A landscape with many peaks, sampled at points; each row gives a point and its height.
From any point a climber steps to the highest of the 5 points nearest to it. It stops when none of these is higher. Distance is the straight distance between rows; heights are no part of it.
Kuvok: [ -1   2 -17  18  16  -5 -11  -8   2   1]  h=224
firo: [  2 -14  40 -16  -6  28   5 -40 -24  -4]  h=382
dab: [  9  -6  28 -28 -38   7   9  15   8 -11]  h=301
Bise: [ 11  -4   3 -18 -27 -15  13  36   1  -3]  h=69
Kivi: [ -9  -3  -1   1  32  25   1 -23 -16   3]  h=208
fer: [ -6 -12   9  -4   6  20   6 -25 -16  -7]  h=262
zoru: [ -7  20 -24  23  19 -21 -17  -1   8  16]  h=598
til: [  5  -7   7 -16 -25 -13  11  32   2  -4]  h=105
saza: [  6 -11  27 -13 -25  18   7 -20  -6 -21]  h=463
ganum: [  1  29 -32   6   1 -29  -5  16  16  28]  h=409
tus: [ -5   4 -16  13  23   0 -15 -11  -6   1]  h=351
Geri: [ -4   8 -16  21  17 -10 -14   2   9   7]  h=268
der: [ -4 -13  10  -3 -10   8   8  -8   1 -16]  h=405
sedu: [  9  -5  14 -23 -31 -11   9  33   0  -8]  h=207
bekab: [ -2 -14  27 -11  -9  23   9 -34 -24  -9]  h=398
Tid: [-10 -10   6   0  22  30   5 -26 -16   3]  h=133
Pazab: [  5 -13  27 -15 -19  21   5 -32 -20 -16]  h=442
gud: [-2 -9 -1  5  0 -1 -1  5  7 -4]  h=397
fodos: [-19  15 -17  11  48   9 -19 -18 -16  10]  h=724
ramo: [  1  -2  -5   7   3 -10  -3  13  15   3]  h=556
Pef: [ -6 -11   8  -4   0  14   6 -20 -14 -14]  h=308
tuz: [-12  12 -16  10  46  14 -15 -22 -16   7]  h=626
gisog: [ 2 -4  5  4 -5 -4  3 16 13  1]  h=521
nado: [  9  17 -18   6   2 -20  -1  22  14  24]  h=194
rito: [  5  -2   1  -2  -3 -10   7  20  11   1]  h=582
Depi: [-12 -11  21 -10   9  26  10 -37 -21   0]  h=323
Gugu: [  6  29 -31   6   0 -28  -2  24  15  27]  h=372
gibep: [ 12  -9  19 -32 -41   1   8  27   3 -10]  h=288
Zem: [  4  10 -13  14   7 -14  -3  16  15  13]  h=86
vot: [  1 -12  14  -9 -12  14   8 -18  -7 -20]  h=418
Gosog: [ -6  24 -24  19  14 -23 -13   3  13  18]  h=501
muni: [ -4 -11   3   3  -2   7   1  -1   3 -12]  h=533
nused: [ -1  -8  10  -4 -11  -2   6  12   9  -4]  h=350
rumer: [ -7  -4 -13   7  23  12  -6 -12 -10  -2]  h=314
gava: [  1   6  -7  14  14 -13  -8   8  10   8]  h=169
Pof: [  4  -5  27 -19 -31   8   5   2   9 -18]  h=309
papo: [ -5   7 -20  20  27   0 -19 -10  -8   1]  h=546
fep: [  3  -5  23 -15 -26   3   9   7   7 -15]  h=319
nev: [  2 -12  18 -12 -22   2  10   1   9 -13]  h=344
Lif: [ 13  -2  -7  -6 -16 -18  11  33   1  13]  h=5
Kudar: [-11   1 -11   8  34  19  -8 -19 -13   3]  h=407
sut: [  8   0  -2   0  -8 -10  10  25   9   2]  h=342
muper: [ -6   1 -14   8  30   9 -13 -15 -11   1]  h=392
Fifo: [  1 -12  18  -9 -21  12   7 -11  -1 -20]  h=427
Kal: [  6  -6  22 -22 -27   1   8  17   6  -7]  h=296
Sori: [  3  23 -21  14   8 -23 -10  15  15  21]  h=389
vab: [-4 -5 -9 11 12  4 -8 -6  1 -4]  h=335
zino: [  8   5  -8   5  -1 -15   3  23  12  13]  h=134
rafe: [ 15  17 -20   5 -11 -23   5  32   9  15]  h=162
fovan: [  7  -4   4 -10 -15 -12  10  25   8   4]  h=246
faref: [ -2 -14  15  -8  -9  16  10 -26 -16 -12]  h=358
buni: [ -9  14 -23  19  31 -10 -24 -11  -8   7]  h=155
lel: [  1 -12  25  -9 -23  15   4 -23  -9 -20]  h=545
turob: [  1  15 -17  19  12 -16  -9   6  13  14]  h=304
Nagun: [ -6 -14   0   3   6  13   6 -18 -10 -14]  h=343
kote: [ -4  27 -26  14  12 -25 -11   9  14  22]  h=467

Where does a climber stop that starts at each point below?
Tid -> fodos
muper -> fodos
fer -> lel
fep -> lel
Depi -> lel
gud -> rito
sedu -> lel
gava -> rito
Sori -> zoru
Lif -> rito

Call two points neighbours if one is among the 5 nearest of the other. Go from one point of each pair to the other, from neighbour to neighbour, staying as high as possible. Name the lowest point that can't be avoided.
rito and muni -> gud
lel and fodos -> vab
muni and lel -> der
